Points, in no order, along strands that fork, close into loops and pass close to each other.
Points whose rows are less than 57.8 apart are linked; no others are. Some points are linked to none.
Des: [  1 -12  -2  15   8  -3  13 -16 -10 -24 -11   1 -18 -11   9 -28  21  17
  -1  16  -8  -9   3 -23]
pezo: [ 10   7  27 -19  -5  -1  -8  -1  10 -12   3   5   5  11  14 -28  19  -9
  14 -13   0 -14  38 -15]
Vare: [ -1  11  12  -7 -21  -1 -10 -10  12   3  -5   7  -5   1  12 -22  13  -1
   1   8 -15  -5  20 -24]
vaf: [  6 -27   2  -2  23  20  -1  24 -36 -18  -2   8  18 -24  13  -4  28 -35
  12  -5 -14  -7  -3  11]
felum: [  6 -19  -5   6   1  31 -10  12 -23  -9  14  -5  39   9   3  -1   6  -3
  26   6   4  -2 -12   4]
nime: [-31 -14   1  -3  -2   7  12   3  25  25 -12  10   0   4   4  26  -2  12
 -20   9 -22  13 -21  13]
zesu: [-11   0  22  -6  -3 -26 -11   1  13   5 -28   9  -4  12  -6   7 -24 -12
  33 -10  32  21  23  -4]
seb: [ -6   2  -6  14   7  29  -7  14 -26   1  30  -4  17  -5  21  -7  48  -6
 -10   1 -37  -3  -3   0]
maf: [ 13  29   7  12  11 -27  11   8  28  25   0 -18   0  13 -37  25 -12  -2
  14  -7  20  -1  -6  31]
ronu: [ 18  16  -2 -15  18  -6  14   4  22   7  26  -6 -16  12  -1   8  -7   2
  -7 -10  14 -22 -18  29]
gomar: [ -4   0 -12  12  -6  24  -6  -2 -35  12  17   6  -2 -27  17  -8  -7  23
 -21  22 -30 -11  -9 -23]
Gof: [ 18 -15 -13   1   8  46  -5  17   6   9   5 -19   1   7  16  11  23 -10
 -12  -4  -7 -20 -18  28]
katup: [  7  -6   8   1  26 -25  20 -10   2 -12   6  -3 -19  12  -4  -5   1   8
  22  13  18  -6   8  -9]
relaf: [  7   7   4  11  -2  -7   2   7  29   7 -52  -8  11   3 -24  29 -16 -18
   7  -1  19  -6  13  20]
batir: [  0  -7 -10   0 -29  -4  -8 -25  -4  -5   9 -14  12  -2 -10  -6   8  10
  21  -3  26  35  13 -26]
ren: [  1  26   7 -15  26 -27  17  14  -9   0  20   9 -13   0 -25   5 -45  21
 -24  13 -22   0   4  37]
san: [ 11  19   3 -13  10 -12   5  -5   9 -13  20  -5 -30  -2  20 -27   9   0
 -21 -15  -1 -21  16  -5]
babof: [ -7  -6 -11  -8 -21  -2  -8 -19   8  -7  19  -6 -21 -23 -10 -10  24  -7
 -24 -26 -12   7   0  -2]
gek: [ 10 -20 -13  16 -15   2  -5 -24 -15  -9   3  -7 -15 -24 -22  -8  15 -16
   7  -4  -3  21  19 -20]
Taso: [ -5   2 -18  24 -13  16  -4 -14 -23  -2  18  -6  13 -10  12   0   7  33
 -14  17 -20   5 -16 -35]
kap: [ -7  19  -8  -7 -19   9 -14 -13   4  -1  18 -10  -1  -6   5 -31  18  28
 -14  -8   7  10   3 -22]
gur: [ 17  -7 -23  15   5  36 -19  16 -20   3  28 -15  39   2   4   0  18  12
   9   1 -15 -12 -22  12]
ruror: [-22  -9  15 -12  19  19   7  18  -4   8 -12   9  -2  -6  -8  14 -21  15
 -37   6 -39   1 -10  21]
kadeb: [ 12  19 -11   1 -24  18 -23  -7   4   7 -13 -17  -4   9   9  -7  -4   9
  17   3  25   4 -19 -14]
mumek: [ -6  20  -4  11  13  -6  29   8  20   7 -21  -5 -17  -7  -6  11 -30  14
 -15   9  -2 -26 -12  18]
vabo: [ -7  12   6 -22  -7  -3   5   4   9   0   6  11 -19  -2  18 -26   6   8
 -23  -5 -21  -6  17 -10]
fovor: [  4   2   1   1   7  21 -10  10 -17  -8  19  -3   3   9  26 -14  31   0
  -6  -1  -9 -17  -9   6]
Vefu: [ -9 -14   1  -2 -15 -15 -11  -9  14  -1 -18  12  -8  11 -10  15   6  -9
   3  -7  -3  18   9  -3]
Muki: [ -8 -18   5  15  12  19   8   0  16   7  -9  -5   6  13  -8  19  12   4
   7  11  11  -1 -16   9]
roge: [ 19   0  32 -29   7 -19   8   2   7  -8   2   2  -6   9  10 -15  -4 -22
  20  -4  20  -6  42   1]
muf: [ -1 -26  12 -13   2   5  -9  -3   2  -2  -5  10   9   0 -11  -1   7 -16
  11  -2  16   7   9   0]
Lotaz: [ 35  -6 -25   0  -6  35 -20   7 -19   3 -13 -11   7  -6  -3  -2  -3 -14
   8  -8  23 -19 -15   5]
debav: [ 19  21 -16  12 -15  27 -23  -2  -2  11 -18 -18   0   2   8  -4  -5   1
   2   2  15 -28 -14   1]
kude: [-24  13 -14   4  -9   8   2  -8  18  16  -3  -8  -8  16  11   3  -3  26
   1  -4  13  22 -18  -7]
gada: [  1 -16  -3   1  -6   4  12  18 -44 -31   5   4  28 -23  -7 -27   8 -11
  15  -7  10   0   9 -10]
Guve: [  3  24  19  13  11 -16   9  23  37  26 -17  -7   9  16 -20  37 -23   4
  19 -14  35   8  -8  13]
vur: [  6 -16   5  -4 -30  -4 -27 -16 -10  12 -22  18   9  -7 -13  10 -11 -28
  10   0  -6  16  27 -25]
Mada: [-19  14  18   9   2 -39   0  -2  34   3 -25   9  -1  21 -12  18 -11  -2
  16   4  19  18  12   9]
Nipiv: [ -5  -7  -1  12  -3   7  13  -9 -27 -10   3   6 -16 -24  16 -19  21  17
 -13  21 -33 -12 -11 -20]
goba: [ -5  20  19   4  14 -56   4  -1  26  -3 -17  11   4  11  -9  19 -15  -7
  -5   5  -3  -4   8  20]
pese: [ -7  31 -12 -12   3  -9   2  -9  24  10  21  -5 -26   4   1   6 -19  15
  -8  -8  22  -2 -16  20]
zibig: [  9  -1  30 -33  -9 -22 -13   3  12  -8  -6   9  -4   5  -5  -4 -18 -23
  31 -16  26   1  23   4]
pival: [  4  -1  25  -6  25 -30  18   2  22   6  15   8  -6  11  -5  18  -8 -24
  -7   7 -32  -6  -4  37]
sedet: [  6 -23 -11   6 -22 -11 -22  -8 -35  11   3   9  40 -24  -9   6 -10 -17
  19  -5   8  23   4 -35]
tas: [ -6  32   9  10  20 -57  30  -1   9  10 -25  -6  11  12 -19  25 -22   4
 -18  11  -8  10  -3  20]
Sibu: [-17  -1  13 -21  -8   6   0  10   3  -1   7  21  -7  -8   2 -17 -26   7
 -33   2 -30   6  16  -2]
Kir: [  0 -36   4   3  10  17  -3   2 -10  -5  -7   3  14   1   0   2  12  -5
   9   8   2  -5 -14   4]
Fik: [-20 -13  -6  19   8  14  22   2  34  19 -13  -6  -1  12 -16  27   3  15
  -8   1  -5  11 -20  21]
deva: [-23  14 -16  -5 -27  -4  -3 -11   5   9   8   0 -13   1  11 -17 -12  31
  -6  -1   9  29  -5 -19]
koli: [  7   5 -12  31 -18   5 -25 -13 -18   2  17  -1  31  13   9   0   5  16
   8  21  -6   0 -19 -27]
Vin: [ -2 -15  -2   7   1  14 -23  -4  -7  12  22   6  11 -16  18  -1  33 -27
 -14  -3 -38  -6  -4   3]
gud: [  1 -24  -6   2   3 -11  -5 -18  -2 -14  -1   1 -20 -24 -19  -8  21 -24
  -8 -11  -1   6  -3  -2]
fugur: [ -4  13  -4  10  22 -21  31  -6  17   4 -16  -6 -21  15 -18  23 -14   8
  -1  -3  10  -2 -12  16]
tes: [-12   4 -18  -5  -9   4  -2 -14  21   6   5  -1 -19   9  -9   9  -4   9
  -2 -15  19   2 -13   7]
fofil: [ 16 -14 -21 -11   0  15   1   5 -19 -11  -7   0   5 -11  -4  -5 -13 -20
  16 -10  35  -9 -10   0]
varez: [ -2 -23  -5 -14 -17   0  11  -1 -28 -19  -2   2  35 -18  -5 -16  -5  -2
  21  -8  26  21   0 -23]
ril: [-17  24  20  22  16 -27  12  11  37  18 -36  -5  12  20 -13  29 -18  14
   5  -1  10   8  -1  19]
dufut: [  3  21 -22  22 -15  13 -28 -13 -10  10   6 -17  16  16  10   6  -5  22
  16  10  20  14 -24 -18]
Rulol: [  3   3  15  -4  13  -9  29  -5  -2 -27   5  -2 -23  -1  11 -25  17  21
  10  16  -1 -11  20 -15]
fifo: [ 14  10   4 -14  10 -31  21   3  -2 -20  19   2 -37  -2  19 -27 -15   0
 -15  -2 -20 -29  22   4]
datur: [  2   6 -15  -3  10  36  10  17  -6  -5  22  -4   0  17  31   3  21  -3
 -18 -13  -8 -27 -18  23]
soret: [  6 -18   5   4   6  35 -19   4   0  10   0  -7  15   2  19  13  27 -29
 -14  -1 -29 -16 -21  14]
Puzu: [-13 -19   0  -3  -3  21   3   4   9  18  -3   9   3  -5   6   9  -5   1
 -32  15 -39  -2 -26   6]
faba: [ 13   7   9   4  24 -32  24  -3  19   4   1   6 -19  23  -9  18 -18   3
  24   9  11 -10   0  13]
vifo: [  9 -13 -11 -22  -5  -5   5  -1 -29 -22  -1   2   4 -19 -10 -16  -3  -5
  15 -25  44   6   6 -14]
Raba: [ 10 -32  17  -7   2  -2  18   2 -32 -25 -18   6  12 -18   2 -19  11 -12
  23   8  13  -6  12 -18]
donit: [-29  -8  17 -19   1   6  -9  13  -3  -7  -1  13 -11  -6 -15  10 -22  21
 -33  11 -27  21  15  21]
Norof: [-11 -31 -19  12 -22  -1   3 -18 -21  -2   5  -7   7  -4 -13   5   8  -8
  16  -7  13  35  14 -23]
digez: [ -5  -8  -7  11 -26  -3 -21 -16   3  17 -20  19  10   7  -7  25  -1  -9
  16  10  -4  22   4 -19]
gamu: [ -1  20  11 -15  19 -13  14  19 -11  -8   5   8 -34  -2  17 -21 -36   4
 -27  18 -22 -30  25  -7]
pazi: [  1  16  -8   5 -25   6 -27 -16  -5  -5  25 -11  18   3  -6 -15  16  10
  12 -13  17  16   3 -24]
kefa: [ -1  13   5  -9  17 -14  24   4   8  -1   1  -1 -22  -7  -7   5 -32   8
 -32   6 -16 -15 -10  28]
vob: [ 20  22 -18   2  16  29 -30  41 -17 -11   1   8  19   5  30  -5  29 -36
  13 -20  -7  -3  28  -4]

How many points has the smallest loop of links through each point below? Write none if it is on no loop.
datur: 6
batir: none
fugur: none

A tip is a point with one link. Name the tips that can be reached along the links from each point below, in the order of the rows.
faba: ren, Raba
Sibu: maf, gur, vur, tas, gamu
gek: ronu, babof
